Each scene shows the same named points in several views. A view is turned or mirrored, shifted and resized as a whole, has a little noise and may leave points out.
(in the rows, 128 means zero)

Scene 1
View 1
bigum: [125 152 147 121 156 179 119 141 134  80  98 119 161 183 110 106 128 145
 161 117 174 122  91 129]
Zepe: [106 150 157 100 151 145  93 135 125  78 123 155 150 152 110 110 155  92
  94 152 159 140 128 125]
nup: [ 98 158 137 113 139 145  75 122 122 121 126 135 121 124 165 108 121 115
  72 133  78 129 125 126]
Zafa: [118 123 144 157 100 155  50 123 114 143  95 123 140 112 176  77  62 135
  90 121  38  87 101 129]
mifa: [116 152 175 140 182 143  78 132 119 109  83 136 176 157 129 106 153 129
 114 126 147  78 143 133]
bekef: [ 91 149 143 117 176 166 126 122 154  92 112 138 109 158 148 143 137 144
 102 112 147 158 129 117]
lari: [121 132 149 127 117 159  78 134 122 101 109 136 154 142 131  88 102 116
 113 136 113 115 100 127]
bofaz: [109 126 154 135 146 163 105 128 142  94  99 139 136 152 134 117 113 134
 112 121 141 131 117 121]
ridu: [115 130 138 111 130 180 127 135 147  71 118 136 130 167 114 116 111 131
 136 124 166 163  87 120]
Gogag: [112 124 138 153 148 192 127 125 157 105  83 113 118 164 157 127  82 185
 145  85 129 132  92 120]
zedek: [112 148 141 137 148 167  95 126 129 119  98 118 134 148 157 108 105 153
 118 109 104 113 107 127]
Neri: [117 129 139 151 141 186 114 127 146 110  86 113 129 161 154 114  82 175
 143  94 119 119  91 121]
kos: [116 145 124 109 107 173  98 132 129  98 126 123 127 146 139  96  90 126
 119 129 104 146  76 124]
tel: [108 125 139 104 115 167 111 132 143  75 129 149 124 147 120 113 109 108
 104 137 144 170  99 118]
fedur: [101 175 155 109 178 138  83 127 120 109 116 138 146 146 143 115 161 114
  86 137 124 113 145 130]
Femes: [115 143 124 126 127 187 119 130 142 102 110 111 118 159 150 112  84 161
 139 104 113 144  75 123]
View 2
bekef: [171 125 113 175 123 153 103 135 143 178 144 109 153 102  74 174 122 104
 161 104 145 113  86 134]
ridu: [158 112  55 142  95 129 110 121  97 138 142  91 168 122  87 174 144 146
 150 135 147 134 133 130]
Zepe: [151 127  43 165 135 162 113 119  84 107 156 127  93 119  66 166 109 144
 168  98 189 101  74 153]
Neri: [156 128 124 114 105  83 141 138 137 152 106  78 138 111 118 133 141  84
 123 131 102 141 151 134]
fedur: [148 142  97 186 160 152 126 131 126 115 138 133  59 107  75 145  74 105
 159  90 160  95  63 158]
bofaz: [162 129  92 127 117 124 126 135 108 142 134 103 116 108  92 149 140 104
 149 108 155 114 106 145]
nup: [133 165 129 167 180 132 122 164 108 143 139 127  64  73 119 139  99 113
 132 158 163  81  90 157]
tel: [150 130  59 139 122 138 103 138  74 144 159 107 139 101  97 175 149 157
 148 155 179 108 116 140]
kos: [131 142  84 137 135 109 122 146  87 126 136  98 115  99 123 149 128 145
 124 181 146 116 142 141]
Femes: [145 130 112 134 111  92 124 142 123 154 119  79 159 106 122 150 138 117
 120 166 109 139 159 127]
bigum: [157 105  48 145  87 113 132 100 124  99 120  88 143 149  74 153 114 123
 148  94 116 155 134 133]
lari: [135 144  77 118 136 105 140 138  84 102 130 107  73 105 116 130 126 125
 130 141 156 111 125 157]
View 3
Gogag: [ 78 173 152 116 136 124  94 117 164 123 126 167 139 162 112 148 116 145
 111 146 120 112 111 133]
Neri: [ 75 160 152 126 128 132 100 114 166 144 130 152 140 162 131 156 116 144
 113 149 127 134 113 131]
Zafa: [ 70 142 138 139  74 185 124 109 206 193 119  79 182 145 193 156 106 137
 100 148 179 222 122 163]
lari: [ 87 119 156 131 106 140 154 101 144 163 171 101 156 144 132 172 105 108
 109 133 161 190 131 136]
zedek: [ 94 130 151 132 123 129 103 123 162 168 143 122 155 161 156 166 108 105
 109 126 151 158 133 140]
Femes: [ 78 156 174 119 131 157 118 118 158 135 139 164 134 173 127 182 110 130
 101 121 124 151 114 138]
bofaz: [ 99 134 147 117 125 111 131 112 141 133 159 119 156 144 105 152  99 101
 110 125 152 143 135 144]
ridu: [ 92 136 176 110 137 124 154 106 117 111 178 155 129 157  73 180 102 105
 107 112 130 142 126 130]
fedur: [131  89 144 129 133  92 111 132 136 171 179  90 167 154 147 166  92  43
 108  94 172 160 163 150]
bigum: [ 93 115 165 133 149  89 131 106 107 145 188 150 118 161 100 179 119 109
 128 140 125 126 126  96]
kos: [ 83 134 177 121 112 167 154 109 147 141 161 132 145 161 123 190 100 113
  97 111 145 189 124 145]
mifa: [115  91 125 143 132  62 107 114 132 184 181  84 159 138 142 144 111  76
 133 145 167 140 152 118]
nup: [112 121 153 121 109 153 123 132 170 161 148  94 178 156 159 172  86  69
  88  84 175 193 150 179]
bekef: [122 136 153 105 149 102 104 136 141 112 154 142 155 161 101 157  90  70
  98  87 143 115 147 162]
View 4
fedur: [146 119  98  67 190  66 169 107 115 128 158 124 138 152  86 118 131 141
 104 177 106 150 128 136]
bekef: [152 113 141  82 174 135 131  99 137 131 174  86 115 137  56 147 172 175
 108 172 137 137 114 124]
ridu: [154  96 160 137 167 185 140 130 129 149 150 104 113 139  91 145 142 155
 133 164 140 149  84 123]
tel: [146 107 151 116 174 187 151 139 134 141 159 122 129 134 105 131 161 122
 117 182 122 151  69 114]
zedek: [134 114 120 106 135 110 127 118 145 122 128 117 125 147 101 149 120 126
 130 118 132 116 127 140]
Gogag: [149  93 163 133 118 164  94 111 159 134 128  76  99 133  77 177 135 157
 148 110 149 103 133 134]
Zepe: [160  99 129  98 206 124 181 125 105 146 166 123 133 143  95 111 138 141
 112 208  98 172  98 123]
bigum: [162  83 151 156 171 141 149 121 107 161 137  93 101 156  84 147  97 191
 149 150 144 159 112 141]
Neri: [141  98 147 132 119 147 105 118 154 130 120  96 108 141  93 171 118 140
 148 103 144 106 130 137]
nup: [121 142  97  61 157  98 149 125 148 108 150 148 152 142 113 126 152  90
  98 145 115 123 102 128]
kos: [126 121 129 127 151 165 144 147 140 132 136 139 134 145 122 140 133 107
 127 135 140 136  71 127]
mifa: [168  81 114 100 179  61 166 103 108 139 134 106 122 152  90 127  91 148
 134 167  85 146 170 146]
Zafa: [115 120  97 100 105 102 130 142 169  99  96 162 154 139 157 141 105  30
 133  90  95  89 131 138]
View 5
Zafa: [102  99 137 171 115 148 135 120 147 195 131 160 157 108  97 140 145 109
 117 104 151  84  85 108]
bekef: [117 134 120 114 150 110 154 114 131 138 126 127 119 140 138 103 104 147
 112 152 139 130 103 166]
kos: [128 103 105 157 137  99 151 113 150 156 135 140 116 110 120 125 126 129
 120 132 143 110 113 118]
Gogag: [120 128  93 133 145 141 165 114 140 139 125 132 132 144 175 119 128 136
 120 147 159  85 105 129]
bofaz: [118 117 111 130 145 119 156 131 139 153 122 124 122 127 129 117 115 144
 109 127 141 104 116 152]
Femes: [131 115  98 146 140 119 155 106 146 141 135 138 123 129 151 120 132 126
 126 149 153 102 104 114]
Zepe: [131 106 120 122 151  89 149 144 137 150 126 110 106 111  92 106 106 149
 106 121 124 130 133 169]
mifa: [131 109 128 105 152 145 139 163 126 155 124  96 142 129  98 102 131 135
 110 108 132 102 121 166]
ridu: [135 113  87 135 153  92 166 123 146 134 128 120 100 122 144 116 113 149
 115 142 142 110 132 140]
Neri: [124 119  99 138 142 143 156 118 140 145 129 132 136 137 158 121 135 129
 122 140 156  84 104 122]
lari: [125  98 113 149 137 114 146 135 145 165 130 128 125 108 104 124 130 130
 114 113 139 100 120 131]
zedek: [122 116 120 136 139 136 143 122 137 155 131 131 141 130 124 116 134 123
 120 132 146 103  98 130]
bigum: [152 107  87 119 160 118 156 144 137 126 131  96 115 128 141 105 133 138
 121 135 141  99 137 138]
fedur: [128 113 142 112 147 117 133 139 129 154 131 113 132 124  84  99 120 132
 114 124 126 135 106 168]
nup: [108 114 146 143 129 110 135 114 138 173 132 148 133 115  87 116 116 127
 113 126 135 132  88 148]
tel: [121 110 102 147 143  79 161 118 148 151 126 135  98 109 124 122 104 149
 109 134 138 120 126 146]
View 6
Neri: [118 165 149 153 126 132 132 131 126 117 154 120 148  88 110 129 141 123
 115 142 176 132 126 128]
nup: [129 136 128 121 127 119 126 120 129 119  99  99 151 155 122 109  95  99
 111 141  96 119 154 125]
Zafa: [154 171 113 151 133  72 118 104 149 160  96  94 174 134 105 141 107  95
 146 160 138 114 135  89]
lari: [122 140 131 131 128 107 133 113 127 148 141 123 164 146 124 132 118 120
 141 129 126 116 131 151]
kos: [109 156 139 135 120 129 137 129 112 154 162 110 160 143 123 123 113 126
 127 130 124 121 150 130]
Femes: [104 168 151 148 117 142 135 138 112 130 166 110 151 108 116 119 129 128
 110 133 157 132 146 120]
zedek: [124 148 143 139 123 116 126 122 131 112 124 114 154 116 118 118 127 111
 116 136 151 129 135 133]
tel: [105 134 136 123 132 159 148 136 106 142 179 124 141 145 121 126 109 134
 119 131  94 114 143 158]
mifa: [128 103 139 115 131  99 125 105 141  87 105 147 154 131 135 120 139 108
 131 118 147 126 107 201]
Gogag: [115 163 152 155 131 151 136 140 123 107 166 126 136  72 107 131 145 126
 104 147 176 131 123 133]
ridu: [ 95 139 150 128 125 163 147 141 104 129 192 134 142 123 125 124 128 141
 117 122 128 124 137 169]
bofaz: [122 131 138 129 136 139 137 127 127 109 143 131 139 117 118 128 124 118
 115 138 126 121 124 161]
bigum: [ 97 132 161 129 117 137 137 129 113 109 172 143 153 114 135 116 149 136
 121 107 167 134 124 185]
Zepe: [110  99 136 102 131 137 140 122 115 114 145 140 147 163 138 115 112 126
 124 113  91 116 133 200]
fedur: [121 104 139 105 124 118 126 115 130  86  98 126 149 154 139 101 113 104
 111 119 110 125 136 177]

Which points are out of place in each view (at most two, in the order of its rows)? Write - if all are in place.
view 1 | Gogag, kos
view 2 | Femes
view 3 | zedek
view 4 | bekef, ridu
view 5 | nup
view 6 | bofaz, bigum

Scene 2
View 1
Guzos: [ 91 128 108 134 128 139 133 120 117 129 132 132 118 150 179 140 165 141
 196 165 139 154 133 183]
damok: [106 131  93 143 126 144 127  88 110 183 140 163 127 138 177 113 141 126
 139 142 135 147 132 183]
vur: [ 95 134 134 151 127 137 121  79 133 157 140 130 119 123 179 155 150 137
 175 138 142 141 138 157]
sige: [117 141  49 142 101 104 169 102  49 128 135 134 115 166 133 109 112 101
 141 170 107 135 128 198]
fofo: [ 88 137 107 145 126 131 137 112 109 112 136 122 112 150 157 145 149 126
 206 166 136 156 141 162]
sebi: [137 112 111 114 118 123 125 101 119 172 118 144 132 113 233 150 184 171
 121 140 134 118 103 229]
sedi: [ 78 154 109 170 137 139 129  83 116 124 152 129 105 141 126 142 120  91
 215 150 140 164 163 108]
Tofi: [105 126  95 133 130 138 130 113 113 151 132 149 121 141 186 127 162 137
 168 155 135 150 129 188]
zavo: [ 84 139  83 157 124 155 136  91 101 180 151 167 123 162 146  92 119 107
 151 150 133 161 149 168]
budef: [111 136 113 144 132 123 126  92 121 130 133 128 113 120 176 160 153 126
 186 145 138 141 135 152]
lum: [ 78 141 120 162 121 149 132  78 117 163 151 134 120 148 149 131 125 119
 173 147 136 151 152 153]
tobak: [ 98 138 107 155 101 129 148  69  91 171 145 130 126 150 153 126 116 125
 128 147 122 129 135 191]
fusel: [ 76 145  78 161 123 149 144  98  91 156 151 154 117 172 127  97 112  98
 172 160 129 165 155 158]
rut: [ 81 136 156 160 108 143 131  63 131 167 147 111 127 135 170 160 136 146
 163 139 138 131 142 173]
Muzus: [ 99 136 112 145 141 136 120  99 128 134 137 137 112 124 173 152 158 123
 199 146 144 154 140 142]
Ton: [105 134  74 142 124 135 139 100  92 160 139 160 120 150 159 107 134 114
 149 154 129 151 135 180]
View 2
fofo: [169 154 112 100 130 171 106  94 132 150 143 134 134 146 126 153 144 120
 114 108 143 147 139 144]
rut: [177 148  97 146 119 163 143  81 122 158 130 108  86 148 143 143 120 126
 104 124 172 137 157 158]
Ton: [169 140 132 103 121 143 137  99 114 132 126 127 154 148 103 149 135 131
 109 124 174 144 186 132]
sebi: [119 112  98 129 121 108 149 113 150 133  99  91 100 106 107 191 111 135
  99 118 154 126 189 158]
Muzus: [156 163 113 114 122 162 111  89 129 149 139 119 132 149 140 158 123 114
  88 118 139 160 149 147]
Guzos: [154 144 116 105 122 151 117  95 140 143 144 134 127 138 126 169 137 126
 117 114 141 135 147 148]
sige: [193 126 119  84 144 160 130 117 113 132 105 127 167 139  70 126 167 137
 130  99 187 140 186 124]
budef: [158 155 102 117 130 160 114  97 132 152 124 107 126 142 131 157 125 116
  89 110 143 159 153 148]
lum: [186 158 121 130 115 165 139  78 106 150 142 125 123 164 137 134 125 124
 102 132 175 147 165 144]
fusel: [195 155 143 100 118 164 134  87  99 136 148 147 162 169 112 129 144 129
 118 129 181 146 175 129]
zavo: [181 149 144 110 110 148 146  86  98 131 142 139 154 165 114 138 131 133
 110 139 184 143 189 131]
sedi: [196 181 120 108 126 193 104  79 105 159 150 132 149 175 145 125 137 108
  93 117 153 172 140 137]
vur: [161 155 104 133 119 157 129  87 126 152 131 108 108 146 142 154 116 120
  90 122 154 150 158 153]
View 3
Tofi: [109 143 144 141 139 144 109 104 126 116 106 115 119 115 122 127  88 128
  95 138 120 150 160 134]
Muzus: [114 143 148 115 151 134 105 109 130 104 109 110  97 143 162 116  87 122
 118 135 132 161 166 118]
zavo: [129 169 118 171  89 159 121  91 157  90 107 114 118 143 138 124  90 138
  94 139 102 150 170 125]
fofo: [108 147 144 112 150 156 105 114 143 114 127 120  92 142 153 124 105 129
  98 123 125 174 180 133]
budef: [109 135 151 110 151 140 106 117 132 107 119 112 105 130 166 120  72 123
 109 142 139 158 163 131]
sedi: [125 163 132 113 129 154 107 107 163  81 124 110  79 180 200 112  96 129
 119 125 123 177 186 112]
rut: [124 135 142 138 102 124 116 118 141 126 131 143  97 126 172 116  75 134
 107 146 176 157 147 131]
Ton: [116 157 130 153 115 166 117  99 147  96 112 109 127 124 130 129  78 135
  85 141 101 148 170 141]
fusel: [127 173 118 156  96 173 117  95 169  88 120 114 105 157 149 124 100 140
  90 129  97 164 183 129]
Guzos: [107 140 147 124 151 144 105 111 128 128 115 122 101 125 128 125 107 128
  98 126 128 167 168 134]
tobak: [120 146 131 157  84 159 124 112 159 108 139 135 123 114 155 131  57 143
  78 154 142 146 158 151]
lum: [128 155 131 145 100 143 116 106 152 103 121 126  98 148 168 117  88 135
 106 138 137 160 165 123]
sige: [101 158 129 136 115 208 118 113 175  90 147 114 133 116 137 145  70 145
  52 140  84 157 191 171]
damok: [121 153 131 163 104 146 119  98 140 102 106 116 127 122 132 125  74 133
  94 149 118 141 157 132]
View 4
Muzus: [136 119  76 173 141 103 100 149  93 135 114 124 122 119 125 142 145 116
 159 111 135 123 147 122]
Guzos: [136 126  96 156 140 105 103 144 116 132 121 112 137 109 105 133 130 115
 138 119 124 130 144 118]
fofo: [136 124  90 160 137 100 102 158 108 136 110 110 129 112 115 124 135 106
 132 107 134 122 149 124]
vur: [138 127  69 167 137  95  86 153  91 121 119 150 129 118 124 136 139 125
 157 131 137 121 151 109]
Tofi: [131 128  93 158 133 116 112 146 115 130 121 128 139 130 109 142 120 133
 139 128 116 126 133 114]
damok: [135 135  83 164 128 115 124 166 115 122 116 157 142 148 122 136 120 146
 131 125 114 118 133 104]
budef: [127 117  75 169 133 105  91 152  89 136 115 125 116 120 122 140 133 115
 152 127 142 119 143 123]
sige: [109 125 100 155 106 127 129 198 120 143  94 116 122 158 115 109  91 119
  73 119 133 103 121 127]
zavo: [143 137  86 169 129 110 142 183 123 124 101 157 144 154 130 125 130 140
 118  98 110 114 141 106]
tobak: [129 139  79 158 117 106 104 189 108 117 107 163 136 146 122 110 106 134
 107 137 133 108 137 104]
lum: [146 133  75 169 135  93 109 177 104 120 105 154 135 130 131 118 140 123
 134 105 132 115 154 107]
rut: [143 139  65 160 133  85  69 166  91 108 119 170 137 112 121 115 130 125
 144 145 144 118 157  96]
fusel: [143 135  90 170 130 105 144 192 123 129  93 140 137 148 132 115 135 123
 109  80 119 111 146 116]
sebi: [113 128  88 144 124 130  79 123 105 122 144 147 141 128  94 157  89 155
 149 193 119 130 113 103]
Ton: [129 129  90 164 124 120 131 173 119 133 107 138 136 152 120 132 117 135
 118 115 116 115 129 114]
View 5
sedi: [139  96 131 118 141 111  99 111  94  36 111 104 201  82 159 138 134  94
 135  81 120 104 143 161]
sige: [109 146 165  69 148 183 135 107 142  56  95  94 145 131 164 125  63 128
 145  97 170 132 143 156]
vur: [115 125 122 129 121 102 149 146  82  65  79 113 165 116 136 156 148 119
 132 114 123 117 165 137]
Ton: [111 150 144  86 135 141 132 134 125  73 108 104 163 139 148 161  92 127
 128 110 135 132 156 164]
damok: [109 149 138  91 130 124 145 143 116  83  94 101 167 145 142 177 108 125
 117 112 129 132 165 163]
zavo: [118 135 147  79 135 130 131 127 123  76 105  93 181 133 151 174 102 112
 107  94 133 129 158 176]
tobak: [109 136 153  89 134 137 164 123 115  73  62  86 155 137 147 160 111 118
 120  94 159 129 165 153]
sebi: [ 82 181 122 122 111 129 187 179  97  94  70 128 114 167 120 160 117 161
 145 158 133 138 175 118]
Guzos: [113 130 128 106 108 127 133 155  98  73 125 134 145 110 136 125 123 123
 128 120 127 127 156 132]
lum: [123 117 137 101 128 112 138 128 100  67  92  99 179 111 145 160 132 103
 112  90 133 119 161 158]
Tofi: [109 149 130 102 119 129 139 155 106  79 114 125 149 132 136 149 112 133
 130 127 125 131 158 143]
fofo: [122 116 132 110 119 130 120 136  96  55 120 126 156  94 146 117 124 114
 138 107 132 118 149 136]
Muzus: [123 125 118 129 126 110 122 144  88  56 108 124 172 107 142 143 134 121
 145 117 111 113 154 141]
rut: [114 115 133 120 113 103 169 139  81  71  58 102 156 114 133 154 158 107
 115  97 145 119 172 134]

Which points are out of place in each view (at most two, in the order of its rows)? Write - if all are in place.
view 1 | damok
view 2 | lum
view 3 | tobak
view 4 | fofo, rut
view 5 | zavo

Scene 3
View 1
lis: [163 133  98 204 101 126 144 151 164  85 152  79 160 108 111 121 100 156
 103 116 134 137 106 127]
guzu: [154  95 124 150  68 121 133 141 190  84 178  80 114 127 153 152  92 135
 129 115 126 149 142  93]
Rure: [ 94 177 151 151 127  98 108 102 232 113 166 141 138  97  78 132  57 136
 177 125 109 137 246 104]
Gosa: [124 128 143 159 100  95 123 141 187 104 139  97 118 128 136 141  81 132
 136 113 127 140 174  88]
gokul: [148 129 108 188  95 135 136 125 190  79 176  92 147 104 107 135  87 156
 125 120 127 139 138 131]
sovav: [107  85 146 151  52 134 143 112 203  85 148 113  86 143 160 138 113 116
 115  84 130 150 161 114]
potag: [ 95  95 128 180  44 168 172 113 200  91 133 153 122 128 129  92 151 104
  81  52 137 157 143 153]
nugu: [111 130 125 167  83 146 134  86 226  78 186 125 125 104 100 135  85 143
 141 110 117 143 188 137]
zevug: [149 171 114 194 133  90 138 192 159 133 122 111 201  97  84  94  99 132
 118 111 131 138 143  97]
ses: [ 89 102 187 109  79  69 108 132 208 118 128 105  59 161 183 164  77 106
 159 103 120 147 221  49]
Tedu: [ 91 157 145 176 105 114 146 139 200 127 114 160 157 110  92  89 116 107
 120  80 127 145 194 123]
zut: [ 97  79 149 166  48 132 153 126 181  92 110 110  81 159 178 125 134 109
  90  67 139 147 136 117]
bedo: [101 156 134 164 100 130 133 104 225 102 171 153 155  95  75 113  88 128
 146 104 117 146 212 128]
zeruk: [133 157 100 201  95 149 167 153 186 112 148 155 207  83  61  68 131 122
  95  82 132 149 141 150]
kan: [176 136  86 199  96 135 157 179 164 103 165 104 203  91  89  96 115 141
  99 105 133 148 105 123]
Kefev: [119 211 130 188 162  83 116 154 192 135 134 140 204  77  46  97  70 139
 155 126 120 133 209 107]
Kem: [112 137 145 192 115  98 125 130 173  97 106  88 110 136 139 137  88 144
 121 110 134 129 153 111]
View 2
Kefev: [ 97 146 180 128 100 102 167 137 147 130 170 143 147 143 143 143 147 122
  81 126 114 131 165 133]
zeruk: [129 124 152 166 121 115 133 160 139 138 134 124 120 150 120 142 139 151
  79 135  94 126 119 150]
lis: [131 140 147 165 100 132 138 134 129 109 110  79 123 139 137 115 121 139
  83 137 108 141 138 125]
sovav: [128 127 137 146 135 137 120 113 122 124  96  99  91 112 145 144 112 161
 112 150 177 145 134 125]
guzu: [133 144 139 139 122 142 122 109 113 112 106  76 124 133 148 134 106 141
 104 139 157 150 141 116]
zut: [121 117 137 164 135 144 123 125 112 112  89  97  66 110 147 139 112 170
 116 161 167 142 131 120]
Gosa: [111 143 156 134 115 133 142 113 122 112 124 102 115 124 155 138 118 139
 104 142 159 146 154 115]
Kem: [107 137 157 150 101 130 151 119 130 106 114 100  97 111 155 123 124 144
 100 147 148 144 161 115]
nugu: [137 138 144 134 120 117 125 110 153 147 112 113 134 117 131 140 123 143
  92 132 164 144 146 142]
bedo: [126 135 155 131 125 110 134 125 151 149 136 135 133 130 130 152 133 142
  91 131 148 135 143 143]
zevug: [107 141 165 152 107 125 154 147 114 106 149 107 127 156 147 134 132 133
  87 134  97 133 141 120]
potag: [136 110 134 170 142 129 114 141 133 141  96 118  78 119 124 149 124 175
 103 153 147 133 114 145]
Tedu: [105 124 161 146 126 115 145 141 136 133 142 144 101 128 139 154 139 153
  99 144 137 130 142 137]
ses: [ 95 144 155 108 135 141 139  91 103 108 125 112  95 108 175 160 107 145
 132 152 214 150 165 100]
kan: [134 136 148 168 111 130 133 150 121 116 126  89 132 161 130 128 127 140
  80 132  86 134 122 135]
View 3
zut: [119  92  80 163  93  86 131  94 102 141 142 188 144 123 153 144 159 137
 158 114  99 113  93 142]
Tedu: [158 142 160 112 125 155 134 107  76 132 121 147 169 139 175 149 109 108
 187 121 105 100 128 108]
Gosa: [140 154 135 144 143 105 131 128  90 157 136 147 140  93 142 138 118 172
 179 121  92 106 141 142]
sovav: [140 116  88 160 102  81 129  91  89 160 154 168 138 104 154 145 138 139
 170 120  91  89 106 160]
Rure: [205 197 167 106 156 127 133 141  72 172 144  92 147  92 186 141  78 140
 207 131  82  77 146 139]
guzu: [112 144 110 164 130  83 122  90  80 170 143 164 127  75 112 149 116 174
 176 120  93  87 152 166]
ses: [185 167  98 192 151  81 121 145 119 165 169 148 177  85 198 106 145 203
 164 112  78 113 103 169]
Kefev: [161 195 217  80 171 179 136 140  66 140 103 108 153 113 150 149  68 141
 205 127 102 101 183  96]
lis: [ 82 126 149 115 125 116 136  96  69 147 105 163 102  99  79 167 106 149
 183 123 107 104 173 127]
Kem: [128 130 131 127 135 101 144 146 100 144 119 149 117 107 135 144 129 164
 172 122  94 131 133 125]
gokul: [112 141 139 115 126 100 133  98  64 165 123 143 101  88 101 167  97 142
 190 128  96  84 164 143]
zeruk: [107 129 177  89 110 171 132  62  47 129 104 162 146 137 119 177  88  83
 195 124 118  80 164 101]
zevug: [101 156 193 111 157 170 131 109  73 126  92 158 153 118 107 150  94 155
 183 119 117 117 185  98]
View 4
gokul: [142 123 124 164 103 149 140 174 113 121 116 153 115 109 133 104 123 143
 119 119 157 114 121 152]
sovav: [147 108 123 146 139 149 111 188 176 129 107 157 131 139 174 103 125 150
 118 156 142 113 133 121]
Tedu: [139 134 139 119 155 136 120 134 134 108 151 127 131 110 151  92 118 148
 114 128 155 103 183 149]
kan: [138 101 154 170 127 164 152 147  79 105 158 140 102 109 136 125 131 120
 100 112 158 116 115 169]
Kefev: [140 156 126 135 132 113 137 118  71  87 148 110 122  94 105  61 108 154
 130  97 155  90 184 171]
guzu: [153 103 113 175 122 141 124 192 133 113  95 154 118 144 152  86 127 151
 129 144 134 109 100 131]
bedo: [136 147 134 136 119 138 125 151 130 108 118 132 121  92 139  84  96 147
  99 131 159  95 180 150]
nugu: [139 142 123 148  99 143 124 177 146 126  94 150 123  96 139  90  99 151
 108 133 159 103 154 142]
zevug: [144 115 139 151 151 135 142 128  70  90 169 123 114 122 125  94 136 139
 129 104 149 107 139 169]
ses: [164 114  91 146 161 107  91 189 172  98  81 136 140 169 167  36 116 179
 151 169 109  86 144 106]
zeruk: [131 124 165 139 136 163 144 131 103 111 169 134 110  89 143 127 118 122
  86 116 170 113 162 169]
Gosa: [153 118 112 152 138 126 121 170 125 108 116 140 129 138 144  75 127 159
 141 134 137 102 134 137]
Kem: [150 119 108 140 137 127 124 167 130 126 133 150 139 138 140  94 146 163
 159 117 148 114 133 139]
potag: [135 109 153 127 146 171 120 166 179 137 142 156 128 114 184 138 126 132
  90 148 164 122 155 135]
Rure: [145 164 109 135 115 109 118 151 123 100  96 122 129  98 121  44  88 167
 126 126 147  82 188 145]
View 5
Kefev: [126  90  51 161 168 118 113 188 153 131 166 206 134 183  47 113 136 120
 136 106  72 179 127 140]
Rure: [129 109  72 107 160 124 125 174 177 143 189 208  68 131  50 136  97  86
 144  87  43 158 112 123]
lis: [168 104 106 115 150 113 167 205 169 165  97 132 145 138 108 101 126 132
  59 134 134 122 107 134]
zevug: [137  88  72 164 156 101 135 197 141 137 128 159 155 167  97 106 159 118
  92 140 125 173 123 143]
Tedu: [127 156  73 156 151  97 127 181 165 135 163 154 100 135 105 144 132 103
 143 101 125 167 111 104]
nugu: [151 151 104  87 139 122 152 192 201 162 147 163  83 104  70 139  83 109
 100  89  87 120 102 117]
Gosa: [150  89 102  99 159 105 158 176 158 158 150 154  79 111 124 121 123  72
 100 123  94 145  96 120]
kan: [144 125  96 144 125 102 155 218 165 148  99 136 172 141  86 112 138 137
  46 144 148 145 125 151]
bedo: [131 158  82 125 136 113 133 192 188 141 163 176  97 124  59 146 101 108
 121  92  91 150 115 122]
potag: [146 216 109 129 124  90 156 193 195 153 128 101  95  87 138 163 111 112
 105 100 170 129  95  89]
zeruk: [130 178  78 169 127 100 132 214 180 134 121 142 160 149  74 136 130 150
  94 113 153 153 127 130]
zut: [162 154 122 102 145  88 175 176 169 164 132  94  66  74 189 145 121  73
  97 120 162 127  78  84]
Kem: [171  88  97 108 179 112 159 175 158 166 135 140  87 129 148 108 127  93
 115 114 113 131  86 103]
guzu: [156 100 124  74 133 104 179 189 167 170 130 138  88  83 121 124 113  72
  52 137 105 127  97 133]
sovav: [156 150 122  85 137  97 172 176 181 164 144 120  58  69 148 149 105  70
  94 114 126 127  86  97]
gokul: [162 116 109  97 145 120 165 202 182 166 115 148 121 122  88 112 105 120
  67 116 107 119 107 133]

Which points are out of place in each view (at most two, in the order of its rows)? Write - if all are in place.
view 1 | bedo
view 2 | zevug
view 3 | -
view 4 | guzu, ses
view 5 | -
